Each row is a point on a tangle of strands that fork and nearly touch. The rows are in no order.
(in the rows, 128 means zero)
Two points are linked if the straight distance between their rows is under 95.4. Some points are linked to none.
(109): [ 91 160 157 152 120 150 137  98  63 123 168 120 134 107 143  72 106 176
 123 146  98]
(712): [147 166  96 131 197 115  97 150  79 165 153 119  97 134  95 121 107 107
  93 101 195]
(230): [116 153 129 136 115 105 144 128  70 172  97 182 169 151 154  78 118 119
 170 136 136]
(711): [120 119 155 131  98  77 172  94 108 183 126 146 137 112 176  87  99 146
 170 168 110]
(823): [157 128 135 135 121 128 112 153 115 125 136 177 144 155 147 112 155  89
 133  84 153]
(616): [178 103  90 172 137 144  75 112  93 141 154 144 135 140 137  90 144  96
 154 106 171]
(80): [ 69 102 148 121 120 103 160 110 116 182 128 128 138  98 165 104  89 140
 173 172 108]
(405): [137 148 127 135 139 133 111 113 153  63 134 137 157 136 137 158 141 125
  86  77 115]
(447): [142 148 123 154 148 123 129 147  65 215 119 139 123 128  95  76  83 130
 144 139 185]
(89): [160 139 123 144 158 146  60  78 104  96 140 122 116 146 139 118 135 131
  78  69 159]
(594): [ 81 192 137 142 139 120 163 179 121 147 105 157 160 130  83 120 116 122
 101 131 138]
(1013): [ 73 125 133 110 150 101 185 164 197 142  76 158 121 124 118 176 146 129
 126 150 110]
(178): [154  71 118  95 154 108 143  74 185 177  75 129 105 145 163 165 159 117
 157 113 137]
(893): [169  82 120 113 153 125 125  65 178 169 100  99 121 132 136 138 139 114
 145 121 123]
(316): [ 83 145  84 152 132 132 106 117 167  51 153  99 118  87  88 177 137 131
  83 170  99]
(154): [123 131  89 122 121 175  65  88  85  75 168  98 107 117 112 125 159 114
  99 131 106]
(422): [159 118 123 128 123 197 111  87 103 144 141  60 106 128  97 105 137 158
 133 155 106]
(487): [ 81 151 124 132 162 102 163 160 178 136 103 133 148  99  91 180 119 105
 114 148 122]
(257): [118 176 133 154 145 169 139 135 133  75 119 118 141 138  76 151 155 150
  80 127 104]
(932): [153 101 133 104 107 141 127 157 119  81 139 121 153 169 162 105 177 148
 145 103  78]
(392): [170 111 117 128 111 127 135 117 136 178 104 133 142 154 126 100 141 110
 163 116 137]
(1165): [ 83 186 119 123 161 146 127 128  98 162 129  84 140 119  69 107 108 152
  93 145 118]
(17): [166 134 121 140 158 176  84  74  97  95 136 110 133 146 128 121 161 147
 106  84 127]
(325): [127 124 124 132 101 127  84 117 154  85 166 118 112  99 135 167  99  98
  87 105 148]
(210): [ 70 119 157 118 140 119 165 102 127 162 115 109 141 106 136 110 103 164
 148 166  77]
(786): [141 106 134 115 109 121 115 158 118 109 165 158 132  89 148 162 122  62
 169 118 162]
(699): [146 148 117 141 116 116 142 116  87 192  76 182 157 179 139  77 131 126
 163 134 157]
(903): [123 155 141 136 130 139 150  89  92 170  97 145 165 153 131  68 139 175
 155 132  96]
(542): [146 143 141 106 122 110 124 155 126 108 142 165 149  87 127 185 113  67
 155 122 171]
(1062): [145 162 103 134 136 136  45  73 110  93 148 100 100 128 132 122 100 139
  64  84 176]
(1134): [121 125 110 165 104 157 137 164 179  49 171 125 113 120  97 152 144 139
  93 170  82]
(1176): [144  82 135 127  78 134 128 153 109 165 160 138 127 119 136 100 108  98
 192 145 151]
(224): [168  59 113 121  97 127 110 144 119 150 167 123 127 102 146 130 118  79
 211 151 156]
(34): [ 47 140 118 131 162 111 149 166 152 147 115 107 147  89  85 166 109 113
 127 163 121]
(523): [ 94 109  96 139 106 117  92 142 174  69 169 124 113  75 130 187 108  88
 102 138 130]
(1115): [140 114 157 121  74 121 163 209 155 123 139 162 116 125 128 144 133  92
 140 132 133]
(872): [163 157 130 124 139 123 133 159  71 199 109 156 135 125 100 105  94 102
 158 134 196]
(597): [124 149  95 174 110 168 104 150 144  42 175 132  95 116  81 137 140 136
  65 173 110]
(313): [139  77 118 102 126 140 129 108 134 142 120 110 152 143 153 116 148 134
 173 135  82]
(438): [156  64 119 109 112 103 109 126 134 118 153 141 141 101 174 172 129  75
 194 127 151]
(849): [116 193  91 155 146 121  86 118 123  49 154 117  94 116  98 140 104 152
  27 126 165]
(166): [ 39 132 127 145 145 133 147 146 152 125 125  95 129  89  80 146 116 141
 111 177  89]
(978): [142  80 123 116 100 103 147 107 127 162  98 128 145 159 177  92 142 157
 189 151  89]
(776): [130 132 151 114 149 143 146 117 192 120 120  88 105 111 100 170 137 137
  81 113  99]
(444): [119 147 173 122 112 142 167 110  92 122 110 133 156 165 154  85 137 182
 144 129  72]
(402): [169 150 105 131 180 100  83 118  88 143 151 126 107 125 121 134 101 108
  96  83 218]
(742): [138 145 139 127 143 208 120 102  65 113 125  86 127 144 106 105 147 167
 114 135 104]
(279): [113 195 114 126 158 104 150 180 121 154 105 143 161 122  89 150 121 101
 105 122 155]
(495): [105 118 125 133  95 193 105 123  74  90 171  93 106 127 130  90 139 149
 130 155  86]
(1112): [117 153 147 136 119 153 138 152 114 127 116 148 141 141 114 101 138 140
 110 107 104]
(199): [144 164  91 133 209 104 119 153  60 185 120 136 120 147  93 104 112 117
 119 106 185]
(467): [163 153 131 128 136 121  98 125 122 121 129 173 129 139 144 132 129  91
 107  77 182]
(372): [153 173 105 112 163  94  97 112 113 135 139 107 139 102 123 157  71 120
  92  85 209]
(855): [167 110 116 183 139 130 121 126  83 175 104 156 120 159 121  39 127 131
 168 118 179]
(419): [128  95 171  86 110 121 169 141 133 109  96 103 130 162 176 114 163 199
 160 140  55]
(899): [ 74 154 149 144 132 155 166 145 140 111 118  91 126 112  70 139 125 172
 105 171  82]
(185): [100 143 106 126 144 141 102 124 138 116 146  95 137  98 108 157 127  99
 112 135 104]
(654): [114 103 169 105  89  95 180 194 173 141 104 155 106 146 148 143 139 124
 145 137 107]
(697): [147 160 134 110 151 117 145 126 172 148 105 135 133 123 111 163 120 101
  95 103 146]
(537): [106  94 100 149 105 120 132 191 188  66 173 144 125  85 131 177 118  97
 122 143 119]
(936): [129 112 168 137  91 131 129 130  83 135 168 140 129 142 175  56 124 169
 142 126  98]
(696): [119 171 110 140 146  90 107 122 165  84 130 105 146  97 124 177  81 132
  63 103 166]
(241): [121 174  94 135 167 119  63 106  99  72 147 108  78 126 116 128 109 146
  38  98 172]
(822): [142  94 131 114  84  88 169 104 131 187  72 146 126 181 178 102 131 147
 196 167 104]
(133): [ 61  96 153 102 154 134 175 117 156 158  94 115 111 126 137 132 142 170
 157 150  81]
(29): [140 111 140 113 151 131 124  80 196 119 122  97 105 115 138 180 126 134
  95  96 115]
(992): [110 105 142 143  99 152 162 184 168  67 150 118 108 125 116 138 149 156
 112 146  61]
(280): [123 161 116 151 135  91 126 143 177  86 136 153 150  90 119 187  89 115
  83 125 164]
(312): [ 57 176 152 158 145 138 129 134  74 138 146 138 135 120 114  70  95 154
 113 138 119]
(1063): [135 108 137 139  86 135 136 203 158  93 171 153 117 114 134 149 135  93
 120 126 130]
(131): [165 129 119 173 102 120 144 106  87 196  84 149 150 156 132  46 125 144
 170 136 169]
(592): [167  71 120 121 137 147 103  68 158 137 138  71  98 121 129 143 134 130
 139 123 117]
(541): [133  71 129  77 120  92 156 137 161 171  81 154 103 183 186 150 172 135
 179 151 115]
(676): [112 140 160 115  80  92 167 132  87 176 115 182 154 143 163  96 107 120
 176 154 132]
(301): [112 129 183 109 107 141 183 124 122 101 102 111 141 158 152 108 154 191
 144 133  61]
(1060): [115  87 163  85  95  97 171 169 157 165  98 146 104 159 178 124 139 141
 167 150  94]
(991): [105 181  89 170 136 142 103 146 131  59 165 133 103 110  73 140 136 130
  47 140 143]
(535): [ 97 119  99 121 105 180  94 120  96  68 167  89 114 110 106 126 153 123
 127 158  85]
(437): [ 56 187 149 164 136 126 148 159  91 134 124 150 153 112  96  95 108 147
 100 136 119]
(1155): [139 150 135 126 132  97 151 161 181  82 118 164 128  70 112 218  95 100
 116 136 170]
(1005): [ 98 138 168 144  90 157 141 128  72  99 175 117 121 122 150  72 119 174
 129 146  88]
(894): [172  89 151 101 103  99 112 112 175 111 137 140 125 135 178 168 129  97
 134  89 141]
(1131): [156  87 119  98  99  92 163 110 159 194  67 149 110 188 166 139 151 129
 194 155 125]
(1102): [134 101 111  84 165  99 146  92 160 172  74 143 126 126 147 189 141 104
 172 141 144]
(88): [128 147 152 123 108 134 140 161 120 134 118 170 146 166 132 100 153 110
 137 108 121]
(922): [136 158 131 147 152 147 110 138  81 194 126 121 120 133  88  74 114 134
 114 124 152]
(1142): [148 140 135 126 142 191 118 106  89  95 129 114 145 164 122 112 172 152
 125 106  99]
(309): [133 165 142 146 162 158 113 148  91 155 119 137 107 155  86  93 133 138
  92 102 130]
(643): [ 74  92 111 114 152 121 144 146 172  85 116 128 152 113 134 162 159 116
 141 133  71]
(600): [114  89 171  82 108  97 171 161 157 135  94 127  96 169 175 112 162 183
 138 141  71]
(265): [148  88 143 104 128 109 110  72 182 104 115 110 121 122 170 170 109 122
 109  85 132]
(260): [104 158  82 133 131 151  53  95  90  53 169 113 105 109 109 137 141 116
  71 127 132]
(924): [179  92 102 186 117 133 103 130  90 158 136 142 136 143 125  59 137 113
 179 123 177]
(164): [154  96 127 148  81 124 125 152  81 173 143 159 144 139 145  70 116 102
 195 137 163]
(5): [217  57 122 127 107 106 137  97 163 152 125 128 114 112 149 149 135  95
 204 141 192]
(1095): [146 156 144 110 115 106 145 167 147 119 121 161 124  90 104 198 111  83
 129 124 174]
(1002): [105 195 107 115 169 119 137 165 103 182 132 103 141 122  68 114  96 117
 105 130 156]
(723): [101 127 149 106 151 144 164 117 169 147  88 104 119 127 102 143 144 146
 115 137  85]
(701): [154 102 159 146  80 102 140 130  97 159 169 140 124 137 185  47 117 167
 162 143 114]
(1046): [ 85 176 134 133 145 181 132 119  75 121 126  84 134 132  82 106 125 167
 108 146 105]
(928): [146 130 124 125 115 128  61  83 148  93 136  99 126 115 142 145  76 135
  77  85 166]
(809): [105 115 128  93 153  98 161 126 179 148  70 158 115 129 138 194 149  93
 144 135 126]
(1141): [145  99 104 106 127 126 109 106 132 117 128 138 181 145 164 143 163 101
 164 104 102]
(1119): [168  83 124 125 135 178 117  80 137 152 129  66 102 131 103 126 139 150
 146 141  97]
(141): [128 130 116 113 129 126 118 111 143  75 121 139 179 140 159 148 165 107
 134  83  97]
(997): [207  70 134 114 105 107 108  90 168 133 143 124 123 132 163 147 126 102
 154 105 168]
(1164): [134 176 104 109 158 104 108 120 146 133 145  90 123  95 107 172  83 120
  69 105 178]
(58): [187 123 129 136 131 134  79  88 135 131 147 132 119 144 144 120 124 102
 109  72 177]
(223): [102  87 133 133 130 130 177 188 192  69 126 134 118 136 135 155 172 175
 121 156  76]

A fork is a point with three links, a tip a point with one. Leave the first point through the second and follow the links. Name the first fork or tip that comes.
(1155), (280) | (199)
(809), (1013) | (899)
(133), (210) | (924)
(928), (325) | (1060)
(131), (699) | (5)

Follow the links from the first point to the second, and from the first to the third. Name the last point that the two ways share.
(1063), (88), (592) | (89)
(1112), (223), (1131) | (1062)
(1046), (1063), (1112) | (89)
(701), (467), (893) | (742)
(809), (991), (1165) | (742)
(822), (597), (17) | (1062)
(903), (1063), (822) | (1060)
